The views of a scene show one set of named points, each view turned or mirrored, and shifted as a whole, with a little noise and some points left out.
In the rows, 100 means zero.

Scene 1
View 1
rusop: 112 106 84 89 81 113 110 109 80 88 96 100 106 108 91 88 98 86 70 115 121 76 95 114 100 88 109 142 132 80 113 70 98
Nuzab: 90 95 95 98 77 102 108 115 103 85 81 117 108 98 102 78 97 117 93 111 100 100 88 94 86 77 98 97 86 88 108 97 118
lig: 101 103 93 94 73 107 109 115 94 84 91 108 113 106 98 86 92 106 82 114 111 88 86 101 92 80 96 123 100 84 112 88 107
Zak: 118 120 91 92 71 113 110 112 88 85 106 96 109 119 86 96 99 92 69 110 114 69 90 112 103 83 104 145 119 78 110 72 96
fatim: 107 106 91 94 75 113 107 111 94 87 96 105 107 111 96 91 101 99 77 110 109 79 94 105 94 83 105 123 110 78 107 76 107
guno: 100 101 92 104 82 94 110 121 98 86 81 113 96 106 94 74 93 103 89 113 106 92 95 94 102 78 107 117 95 93 105 102 100
gazin: 101 98 91 104 83 100 108 115 100 88 79 114 92 104 95 77 102 101 86 110 106 91 100 96 99 81 112 108 104 85 104 92 105
fabov: 110 106 86 104 83 95 110 121 89 87 86 107 89 111 84 74 90 88 80 115 114 81 99 100 110 82 118 137 113 90 107 93 87
nofi: 118 125 102 116 77 95 105 129 107 81 102 103 90 132 79 85 101 94 83 101 97 69 100 93 118 78 114 127 91 86 93 97 86
relik: 96 89 87 120 94 88 107 120 103 91 65 120 70 104 91 63 102 97 95 109 99 95 114 89 106 83 130 99 103 89 97 104 99
san: 98 101 96 112 85 94 106 117 107 86 80 117 87 109 94 77 100 106 91 105 98 91 102 88 101 78 116 102 90 87 100 102 107
zudi: 92 84 85 107 91 105 106 105 101 90 67 118 84 98 102 74 109 104 89 112 101 96 110 94 92 87 122 91 113 80 102 87 116
Tudim: 101 100 90 94 76 123 106 97 104 85 92 103 104 110 105 101 120 108 79 104 98 85 102 103 82 87 108 94 109 66 104 62 129
View 2
rusop: 121 81 82 102 98 108 93 97 94 114 90 101 109 67 117 96 96 83 110 115 118 97 86 114 147 90 85 104 94 108 101 102 99
Zak: 113 74 83 106 99 110 108 105 89 125 86 100 104 65 116 90 97 80 114 109 121 96 90 114 149 86 84 97 84 101 102 106 90
fatim: 112 82 88 100 99 107 106 97 95 123 90 102 108 93 110 92 102 82 101 107 120 91 89 114 130 95 81 104 91 96 93 104 98
relik: 118 118 106 103 89 94 110 106 114 101 107 94 108 115 121 97 101 101 88 84 118 95 102 115 118 96 84 120 138 88 66 122 117
san: 108 97 99 102 95 98 115 104 102 122 97 102 107 116 113 91 107 85 94 94 122 93 98 115 118 99 81 109 109 84 79 114 101
Nuzab: 100 99 100 93 96 102 100 96 98 123 94 103 120 130 106 87 115 73 89 98 116 95 105 114 113 110 91 113 107 82 81 100 104
zudi: 122 109 99 100 93 98 97 93 109 107 104 95 110 120 114 106 104 99 81 95 112 88 88 117 109 106 77 119 119 92 80 103 121
fabov: 115 99 95 106 95 101 104 108 100 108 100 100 108 79 125 91 97 89 109 97 122 106 104 112 148 86 91 109 118 98 84 119 100
Tudim: 113 82 88 100 99 106 105 88 98 131 92 100 104 117 98 101 107 89 88 107 116 76 74 121 101 105 66 103 81 92 98 93 107
nofi: 102 87 100 107 94 99 139 125 98 125 92 101 92 90 120 82 97 87 110 87 135 94 102 116 134 79 79 97 112 84 80 133 91
lig: 104 86 93 96 98 107 100 100 92 123 90 103 114 105 108 85 108 69 104 105 119 99 103 112 132 101 93 109 99 91 90 104 94
View 3
fatim: 105 112 83 110 92 106 110 102 87 97 92 103 112 105 102 110 77 108 103 105 102 88 103 102 79 97 99 104 105 102 104 98 91
gazin: 104 124 96 113 82 106 110 101 98 87 95 106 115 103 105 114 91 103 101 98 88 94 102 80 82 117 102 102 112 102 105 95 91
Zak: 107 102 75 99 94 103 106 86 82 101 79 102 106 110 96 121 70 110 104 105 112 82 113 126 71 86 94 108 99 95 103 90 90
guno: 104 127 98 105 76 101 110 94 102 89 96 114 112 105 102 112 92 105 102 97 87 98 103 83 81 113 91 108 121 105 109 89 93
lig: 109 124 86 104 85 103 114 100 93 96 92 113 117 103 102 100 83 111 103 105 98 93 105 102 82 98 91 109 116 107 111 92 88
fabov: 97 112 94 98 80 99 107 82 100 85 81 105 102 115 101 133 90 102 103 96 92 96 110 99 72 109 92 105 108 93 104 80 89
relik: 95 126 111 117 71 104 106 92 107 79 91 103 107 106 106 130 106 91 102 89 75 99 97 53 83 138 104 95 110 100 107 94 92
san: 109 124 95 112 79 104 106 97 92 95 100 106 114 106 104 107 87 104 99 94 88 88 101 74 80 115 92 101 115 103 106 101 98
Nuzab: 110 137 96 117 77 103 117 110 96 91 105 115 123 97 104 91 91 105 101 104 86 94 94 77 88 111 94 106 127 113 111 100 92
nofi: 109 109 93 95 77 100 96 71 82 99 92 102 100 119 101 125 74 107 91 86 86 75 116 81 75 109 76 105 110 89 100 88 116
Tudim: 111 113 82 128 101 118 110 120 83 105 101 93 122 96 105 97 77 107 99 107 106 76 92 85 83 102 114 95 100 110 101 122 92
rusop: 100 104 78 106 97 104 110 95 93 95 75 101 106 107 101 123 81 105 110 109 111 95 109 124 69 94 106 107 96 98 105 90 80
View 4
guno: 122 120 97 79 103 91 90 113 92 103 73 102 77 106 93 93 91 89 111 120 111 123 96 93 96 99 108 125 88 97 104 100 73
Zak: 113 113 77 105 74 93 99 103 85 107 84 92 90 125 107 96 99 70 113 125 106 120 108 100 90 116 107 111 114 132 110 113 81
fabov: 125 125 91 86 80 94 94 110 93 101 77 101 89 117 103 95 98 79 111 125 104 132 99 86 94 118 106 122 102 113 103 110 75
gazin: 119 118 95 81 104 95 97 115 90 101 75 100 78 106 92 93 92 88 110 117 109 121 94 92 97 100 108 120 92 98 99 96 75
zudi: 116 96 106 87 117 114 90 118 85 94 77 104 95 101 97 96 93 111 99 105 99 114 94 101 107 101 110 111 85 85 105 104 66
fatim: 107 106 84 102 95 93 100 108 84 111 83 94 82 115 99 98 92 81 109 115 112 108 101 105 90 100 108 110 101 116 105 103 80
Tudim: 90 82 86 110 115 98 96 114 78 115 84 95 82 109 96 106 85 96 98 102 109 94 103 122 97 91 112 97 89 103 106 102 78
nofi: 113 130 94 87 71 72 81 112 93 124 81 103 76 116 91 117 86 71 115 126 121 131 100 105 89 125 113 118 79 109 112 113 68
relik: 128 116 115 71 103 109 81 119 93 96 72 110 93 104 95 102 89 109 105 112 100 134 92 91 108 114 108 122 72 78 108 110 56
Nuzab: 110 109 97 82 124 89 97 117 88 107 75 99 69 97 84 92 88 92 104 111 113 112 95 97 98 80 109 121 85 88 98 85 77
View 5
zudi: 110 59 104 99 97 89 135 88 99 115 90 106 98 97 109 89 110 100 118 91 104 92 76 96 116 82 110 109 109 89 96 123 113
gazin: 109 77 102 97 101 93 131 90 105 107 93 107 104 101 104 97 116 107 111 96 97 88 86 95 116 96 106 100 109 102 95 108 107
Nuzab: 114 74 111 95 104 84 142 90 106 99 88 103 108 110 100 98 101 97 103 97 85 80 85 81 126 80 112 89 103 107 91 102 109
lig: 107 87 100 91 109 100 127 98 108 97 95 97 110 109 92 101 115 107 91 107 89 83 91 76 109 96 108 87 104 110 95 94 98
Zak: 100 96 86 87 110 114 101 104 110 108 101 90 111 108 83 95 132 118 92 122 98 88 103 80 92 122 100 91 105 99 95 94 87
san: 113 77 108 96 103 89 131 88 104 110 92 107 112 107 99 102 112 106 112 101 98 86 93 89 125 103 107 94 103 105 89 104 108
fatim: 106 78 96 92 104 99 120 95 106 111 95 97 105 104 96 94 120 109 105 105 99 91 92 88 109 104 104 94 107 99 97 105 101
relik: 114 69 106 104 88 87 139 85 100 108 93 120 102 93 116 103 117 104 126 83 106 94 80 118 125 99 108 116 115 105 99 116 116
Tudim: 110 60 100 92 108 86 118 92 103 130 85 82 109 114 86 83 111 103 108 114 101 85 90 64 114 90 106 88 100 73 84 116 105
guno: 107 86 106 98 101 95 135 93 106 98 94 112 108 101 102 105 115 106 105 94 93 88 87 97 117 99 110 96 108 114 100 97 105
nofi: 108 96 97 102 100 98 118 94 107 111 97 116 117 105 98 112 134 116 117 101 103 89 103 108 124 130 100 100 107 111 94 99 106
rusop: 96 91 84 87 106 116 106 105 108 104 102 89 101 99 92 88 128 115 91 118 100 95 93 83 84 109 101 100 108 95 105 103 86
View 6
lig: 106 115 103 113 109 108 84 79 105 93 94 128 96 114 104 91 104 128 87 120 93 88 92 98 103 90 108 121 97 87 99 104 112
nofi: 92 125 109 77 108 123 102 98 85 116 88 114 81 112 106 92 90 133 75 107 103 106 107 110 94 108 83 128 99 96 99 110 104
Zak: 104 129 95 100 116 111 105 76 81 87 87 121 105 116 100 107 89 143 95 110 92 85 98 110 84 71 92 129 89 101 102 113 112
Tudim: 121 103 111 126 114 101 85 92 104 82 77 119 105 105 114 83 101 117 97 95 106 95 83 122 88 84 106 83 90 85 102 112 91
san: 102 108 111 102 107 114 84 94 106 100 87 118 88 111 109 85 102 116 82 110 107 103 94 102 102 109 103 110 97 88 98 106 102
gazin: 99 105 106 106 109 111 84 92 109 88 87 115 94 109 108 88 105 109 87 113 112 103 89 89 103 108 106 115 91 93 98 106 102
fatim: 108 115 102 110 113 106 92 85 96 87 84 118 101 111 107 95 98 128 92 107 98 90 91 107 90 82 100 115 89 94 100 108 104
rusop: 102 125 90 107 116 109 104 77 87 72 84 112 109 117 103 109 98 134 101 113 99 86 91 95 85 72 102 128 83 102 100 111 111
relik: 92 102 108 92 107 117 87 104 114 88 81 100 84 108 111 85 106 98 80 115 129 121 89 76 107 132 107 120 85 98 94 104 96
fabov: 87 120 98 89 112 116 98 88 91 87 87 106 93 116 103 105 98 123 86 122 107 102 95 81 96 101 99 140 88 103 98 109 113
guno: 99 111 107 102 106 113 84 91 108 98 92 120 86 114 101 89 104 115 82 120 106 101 94 86 108 109 105 126 94 91 95 103 109
Nuzab: 116 103 115 123 106 103 73 88 119 97 89 131 92 109 108 78 108 116 85 111 98 94 83 105 111 100 115 100 102 78 99 100 103
zudi: 103 97 109 114 108 107 83 99 115 74 76 107 96 105 112 88 108 98 90 109 125 110 81 87 101 112 114 102 83 94 98 108 94

In a view up to two points have been moved. Name them for each view, in the order of its rows, or write -.
view 1 -> san
view 2 -> -
view 3 -> -
view 4 -> Zak, gazin
view 5 -> fatim, nofi
view 6 -> Nuzab
